Each row is a point on a landscape with many valleys, with its height.
From any point a ball takes the steepest step (drop divided by distance) to one of its 3 nearest points. It stops when none of these is lower. Distance is the straight distance between rows; heights are no part of it.
nila h=71.2: [135 147  78 127  72  70 125 179  97 119 220  85 207  67 139  98  94  36
 105 165 156 122 118 149  91 144 130 150 108 142]
til h=43.4: [125 129 138 116 131 153 155 144  88 125 136 129 134 139 140 123 129 127
 100 145 144  76 131 113 144 107 133 163 124 112]
Pulik h=59.2: [102 114 157 131 156 133 204 113  86 218  98  72 100 143 133 180 106 149
 124  88  90 104  58 113 143 146 103 127  44 128]
mulut h=29.0: [148 130 109 121 171 133 109 150 152  85 126 156 135 103 158 134 131  94
 181 164 158 152 150 120 138 173 115 198 163  57]
vike h=39.8: [137 131 109 125 102 107 111 152 154  78 156 114 148 107 137 119 132  98
 138 165 152 109 158 154 129 128 137 160 170  97]
vez h=32.2: [125 117  75 134  70 104 129 129 143 116 152  95 163 108 127  90 132 115
  92 134  99  64 144 149 143 102 138  91  97 143]
soduk h=44.8: [125 127 128 128 107 122 114 106 139 141 121 113 111 139 125 140  90 174
 136  84  98 157 111 134 120 117 143 105 112 178]
mifu h=33.6: [129 127 133 107 149 176 105 102 129 128 128 193 111 116  99 125 140 133
 126 143 171 186 124  87 110 157 116 168 143 150]
Gisil h=34.8: [125 114 105 100 123 123 108 110 175 129 106 131 153 130 123 103 137 137
 159 149 120 119 146 144 135 134 157  98 117 111]
Zud h=51.8: [119 115  91 103  99 114 115 107 154 101 161  72 158  97 120 103 112 132
 148 100  90 134 124 152 122 123 170  79  89 158]
kilin h=44.9: [133 146 141 130 136 145 130 106  86 145 126 156 111 144 119 133 149 134
 102 130 165 138 104 106 118 124 138 134 133 136]
kedi h=49.7: [111 137 143 149 130 137 142 117 106 172 107  81  84 138 115 162  87 163
 131  65  83 133  69 129 129 106 137 120  79 149]
Zeso h=51.3: [145 127 178 129 150 152 113  98 140 142  90 163  88 160  97 141 144 189
 144 111 124 151 126 132 155 125 124  92 125 162]
folaf h=21.3: [126 141 103 110 127 119 114 127  94 112 142 135 123 100 118 125 109  96
 112 131 141 143 125 105  98 133 121 152 124 136]
valuv h=34.9: [108 103 134 124 121 124 167 113 124 164  89  73 126 133 113 131 124 169
 145  85  73  91  93 133 165 106 122  55  68 140]
Poful h=37.4: [ 94 104 138 128  84 130 173 128  95 175 127 100 120 156 122 143 141 170
 112  92  86  70  78 149 162 108 127 111  72 127]
rosil h=38.2: [121 120 160 120 164 150 188 107  89 193  88 170 125 141 118 170 158 178
 136 125 121 111 124 103 151 144  92 115  75 117]
puror h=31.1: [113 113 101 107 102 134 150 136 121 159 124  83 169 147 128 105 118 149
  97 109 103  45 117 136 174  90 134  76  88 117]
Zet h=42.9: [131 131 192 144 167 145 168 102 135 162  76 144 113 170 113 140 151 199
 124 116  93 110 134 145 166 135 113  74 127 132]
Pes h=28.4: [133 134  81  94 110 112 105 151 154  90 143 125 156 109 129 121 134  68
 158 154 152 155 167 157  91 125 156 140 140 137]
dif h=45.1: [136 144 109  83 101 109  87 129 108  85 187 127 144  76 108  78 133  55
 103 137 164 170 101 110  58 121 115 155 138 149]
linom h=35.7: [127 122 153 116 192 157 145 129 101 154  73 193 125 138 133 150 166 129
 136 158 128 151 144  94 149 164  93 149 129  94]
dibur h=53.8: [109 133 148 164 114 152 129 120  85 152 129  97 102 150 113 142 107 154
  90  90 108 104  73 125 132 102 110 114 113 158]
vezu h=45.2: [156 123  87 130  85  90 107 153 186  50 171 111 181 110 149  93 123  61
 167 174 144 139 192 174 124 118 138 181 170  91]
fiso h=34.2: [132 114 176 137 205 152 133 143 114 143  63 195 117 136 154 146 158 142
 139 164 153 131 153 107 171 157  59 178 181  53]
zadol h=44.6: [123 118 150 147 185 170 110 107 124 144 104 186 124 134 126 152 153 169
 124 134 141 175 125  98 110 161 107 131 132 130]
nore h=38.5: [141 129 188 157 209 163 128 136 101 145  84 223 118 156 129 149 165 143
 116 164 150 138 129 100 139 148  85 143 161 128]
Gul h=56.1: [111 139 183 173 143 143 141 135  66 187 111 139  74 153 149 166 105 166
  97  81 119 142  62 107 135 116 112 134 120 180]
Dera h=57.1: [106 126 104 161  89 130 106 110 112 143 139  68  79 142 136 155  96 173
  82  82 102 110  58 154 130  92 155  82 105 178]
bopa h=47.5: [143 150  93 125 125 114  90 165 112  77 195 149 140  84 143 110 100  47
 111 159 173 140 138 123  96 114 134 176 177 113]
Kab h=38.4: [125 123 179 123 154 165 132 119 140 145  66 200 117 151 121 129 178 179
 128 129 129 122 157 123 163 150 101 108 132 126]
voz h=48.9: [119 156 124 116 144 155 116 113 123 144 129 155 107 149 103 127 134 164
 116 131 138 147 124  98 119 121 119 120 139 154]
mef h=68.4: [131 138 190 143 171 146 128  98 165 148  66 156  69 145 125 150 123 196
 144  71  87 194 129 150 132 160 130  94 135 175]
bepav h=58.3: [125 139 114 140 108 125 121 112 105 149 159  86  94 129 117 149  70 144
 101  82 124 131  89 122  85 102 135 118 112 173]
Somek h=44.5: [124 120 112 110 134 148 140 143 134 113 121 128 151 126 133 125 119 101
 128 182 131  85 178 141 170  91 145 152 145  78]
Sas h=33.3: [138 129 138 137 175 146 132 162 128 123  99 160 122 130 150 147 126 115
 173 167 151 109 160 144 164 138  94 184 181  46]
voda h=43.6: [135 129  79 100 115  89 112 158 118  86 174 122 155  76 151 111 109  53
 152 158 156 132 147 147 124 152 121 196 168  68]
res h=49.2: [132 106 201 153 198 153 141 115 125 196  67 186  89 146 116 149 164 197
 144  94 101 203 123  92 128 183  90 120  97 148]
nufa h=26.1: [139 129 106 139 153 133 113 143 118 108 134 162 140 107 125 137 124  88
 139 164 164 145 152 118 119 139 106 191 176  94]
Zup h=57.9: [125 152 185 165 153 151 141 125  98 195 118 143  50 184 128 182 121 202
 117  84 112 120  91 150 157 123  98 105 129 183]
Dogo h=57.8: [109 114 184 161 144 132 160 115  64 199  94 112  98 171 129 158 125 196
 109  77 109  96  83 110 162 137  91 133  79 155]
sav h=27.7: [134 117 156 137 161 163  87 130 153 121  89 182 126 164 105 123 143 147
 134 159 131 148 165 111 143 137 113 137 179 122]
bevit h=31.6: [124 125 117  87 162 149 133 134 115 125  98 150 149 126 150 114 139 103
 160 167 144 126 154 131 148 165 112 178 145  73]
gibo h=69.1: [144 130  71 137  52  49 127 176 130 105 227  90 195 102 160 106 105  40
  89 162 123  73 163 154 103 111 150 124 135 116]
Kosi h=31.5: [146 138 125 107 139 140  88 104 206  76 115 163 134 117 108 107 113 115
 171 154 152 162 164 115 115 147 145 138 161 120]
ker h=55.0: [146 163  96 119 137 119  76 137 148  94 165 170 147  82 106 105 136  50
 134 153 196 191 134  97  87 151 120 193 182 101]
Loziz h=39.4: [129 125 129 134  91 147 138 123 133 111 139 106 114 153  96 123 112 118
 103 118 126 113 124 137 126 100 143 102 115 156]
kob h=30.7: [134 119 126 126 139 128  95 173 149  81 139 117 114 125 171 152 127 104
 181 152 143 149 128 135 141 173 106 225 203  30]
devik h=59.1: [135 116 176 142 136 131 176 107  86 203  99 109  72 155 116 171 126 178
 103  91 117 130  88 106 127 127  91 139  61 151]
tifuz h=30.0: [128 128 121 155 147 122  83 175 148  69 153 153 113 126 145 133 132  92
 136 180 188 163 117 120 128 141 102 203 215  81]
geg h=10.2: [141 144 100 130  87 109 110 122 100 106 210 112 127  74 123  96 118  86
 107 122 153 159 113 124  82  96 138 124 119 185]
muked h=41.5: [111 131 186 161 220 166 139 119 124 178  78 206 105 141 140 163 187 163
 107 124 150 184 131 101 124 170  75 137 135 136]
Subu h=27.9: [134 133 106 100 108 132 124 137 135 113 112 111 127 136 122 105 152 137
 133 133 132 114 166 111 108 111 138 114 126 123]
rogut h=67.2: [153 124  82 154  48  63 124 146 156  86 210  86 185 101 162  86 116  62
  91 147 116  95 157 167  91  81 172  91 110 150]
limu h=42.2: [138 148 124 116 113 154 134 116 103 141 136 124 115 143 118 121 133 120
 102 130 144  95 119 120 152 114 120 126 127 154]
vite h=34.1: [119  99 180 108 186 163 176  94 128 176  66 145 127 147 140 142 146 165
 156 135  99 102 125 124 162 166 104 117  90 101]
Visi h=38.3: [120 108 165 115 178 153 194 124 105 148  76 151 117 144 120 144 154 160
 140 146 106  84 153 137 170 119 120 106 129  83]
vezi h=74.5: [128 143  84 167  50  86  84 110 154  96 206  91 163 112 133  78 114 119
  87 103 120 139 111 159  66  77 179  73 135 189]
Zolu h=45.6: [132 143 171 149 152 152 124  90 115 151 104 161  76 149 111 163 141 178
 111 118 122 148 116 117 125 143 104 114 103 135]
latun h=67.8: [144 142  60 108  71  71 136 129 138  99 196  93 200  50 160  95 136  66
 125 149 117 122 135 141  97 123 149 110 106 136]
Mab h=30.3: [117 107 129 120  87 109 155  88 136 132 127  77 141 132 115 131 119 150
 113  88  83  80 102 149 144 114 151  77  97 139]
neru h=31.7: [146 118 118 144 129 118  99 183 138  64 161 113 117 108 168 124 117  78
 146 173 169 129 147 136 150 128  95 228 194  53]
tete h=51.5: [110 124 156 135 164 164 144 105  65 168  94 142 107 172 129 163 132 147
  96 113 142 145  79  89 124 164 111 135  88 131]
fus h=62.0: [148 146  91 124  72  63 102 154 167  80 184  90 197  79 150  76 127  52
 131 156 124 145 171 172  86 129 167 117 133 121]
femik h=56.6: [156 143  93 153  66  73  96 152 169  69 191 123 169 118 128  68 141  70
 108 171 136 147 169 160  95  78 159 112 174 136]
rugab h=25.1: [126 102 152  81 170 138 188  84 143 157  65 150 142 135 118 123 157 180
 174 120  94 137 127 117 141 178 139  94 106 122]
gireb h=32.9: [138 133 127 126 144 135  78 138 198  68 138 178 128 148 114 113 143 107
 151 175 151 149 160 124 130 147 148 174 195  97]
rivet h=43.3: [116 161 111 134  94 135  93 121 114 107 181  98 107 116 144 125 133 112
 123 107 145 170  96 131  83 125 150 101 120 177]
les h=35.2: [111 124 117 114 105 129 124 132 117 147 140  83 136 115 118 125 115 134
 110 109 106  94 106 112 128 124 139 120  80 147]
Gupi h=37.3: [ 92 102  80 145  55  92 141 102 158 161 149  38 145 104 134 107 105 145
  98  84  73 102  79 155 161 104 158  61  56 157]
Tez h=60.4: [129 144 170 182 152 136 160 126  99 166  92 100  51 136 143 190  84 151
 105  50 107 181  74 125 107 133 118 160 116 161]
zedet h=9.2: [132 110 149  88 136 138 150 115 159 135  79 127 130 153 141 125 144 171
 162 124  96 109 157 127 167 145 140  87 115 110]
kagib h=21.7: [109 132 125 106 132 149 160 119 143 126  94 138 158 148 140 114 153 147
 160 152 103 109 148 137 145 119 149 109 112 103]
vap h=28.2: [136 109 110 118  96 110 153 135 133 122 125 114 150 150 124 118 131 146
 126 144 117  65 149 154 151 102 145  93 127 112]
Fen h=51.4: [132 142 132 111 146 143 144 101 112 146 120 149 118 111 107 139 138 134
 161 110 128 137 129 113 108 139 129 107 104 138]
dizat h=40.7: [132 130 164 150 185 136 156  99  86 160  73 170  86 141 113 164 162 164
 110 118 152 115 123 117 141 141 100 117 136 140]
kup h=46.2: [137 131 107 143 105 105  79 126 176  60 183 145 153 109 115  98 126  88
 130 165 172 182 162 129  87 134 151 152 185 144]
Tefi h=45.0: [142 123 103  93 139 110 106 131 183  90 106 112 158 124 135 115 133  88
 185 166 128 136 169 134 136 163 156 159 161  81]
rulot h=2.4: [140 121 137 116 147 138 105 160 173  93  87 189 130 134 132 116 132 132
 178 148 135 158 181 121 135 148 147 123 167 124]
Valu h=7.7: [119 144 104 103 114 139 124 133 118 115 144 122 161 121 123 112 120  83
 145 133 151 144 146 119  84 132 129 140 130 127]
zuki h=39.6: [113 134  93 113  80 107 114 132 118 139 163  82 170 103 120 118  98 112
 121  98 117 102 120 126 120 108 151  91  86 156]
zubot h=52.2: [155 140 104 140  94 103  78 143 136  61 210 146 132 109 116 106 123  81
  96 139 172 123 129 126  85  79 157 142 175 143]
gibi h=38.1: [106 112 146 151 118 113 169 138 126 154 103  84  85 169 115 139  98 187
  94  71  88  95 102 135 182 104 129  84 104 160]
Pufi h=15.4: [143 129 114 104 165 134 102 105 131  93 106 162 147 127 106 120 139 131
 144 144 155 153 156 101  96 155 127 159 158  95]
Zif h=12.5: [124 115 118 108 108 139 142 120 133 136 112 114 134 140 109 138 124 173
 160 115 107 100 138 136 143 114 148  94 112 153]
pon h=34.7: [123 119  95 123 138 121  91 165 168  55 157 137 124  96 168 125 135  57
 150 164 174 171 155 131 107 137 109 191 187  83]
bem h=61.0: [137 122 185 135 155 121 131 138 142 134  78 123  59 171 106 147 124 215
 126  91  93 119 135 139 157 108 140  71 142 175]
kidos h=36.9: [113 119  86 139  71  77 144 150 147 156 188  60 197  94 136  97 117  72
 108 108 111  89 135 145 145  85 167  78  68 141]
sov h=28.5: [106 155  88 136  93 126 128 157  86 120 164 105 131 122 122 110 118  69
 103 153 156  79 128 113 114  99 135 144 141 110]
sen h=41.2: [118 113 145 121 113 115 177 114 131 186  90  42 118 148 130 153  84 158
 152  50  51 101  73 149 130 117 153  78  59 141]

For each start below, name the point where the ball stops.
gibo: Valu
nore: Pufi
bopa: Pufi
tete: zedet
Zolu: zedet
latun: Valu
zuki: zedet
gibi: zedet
nila: Valu
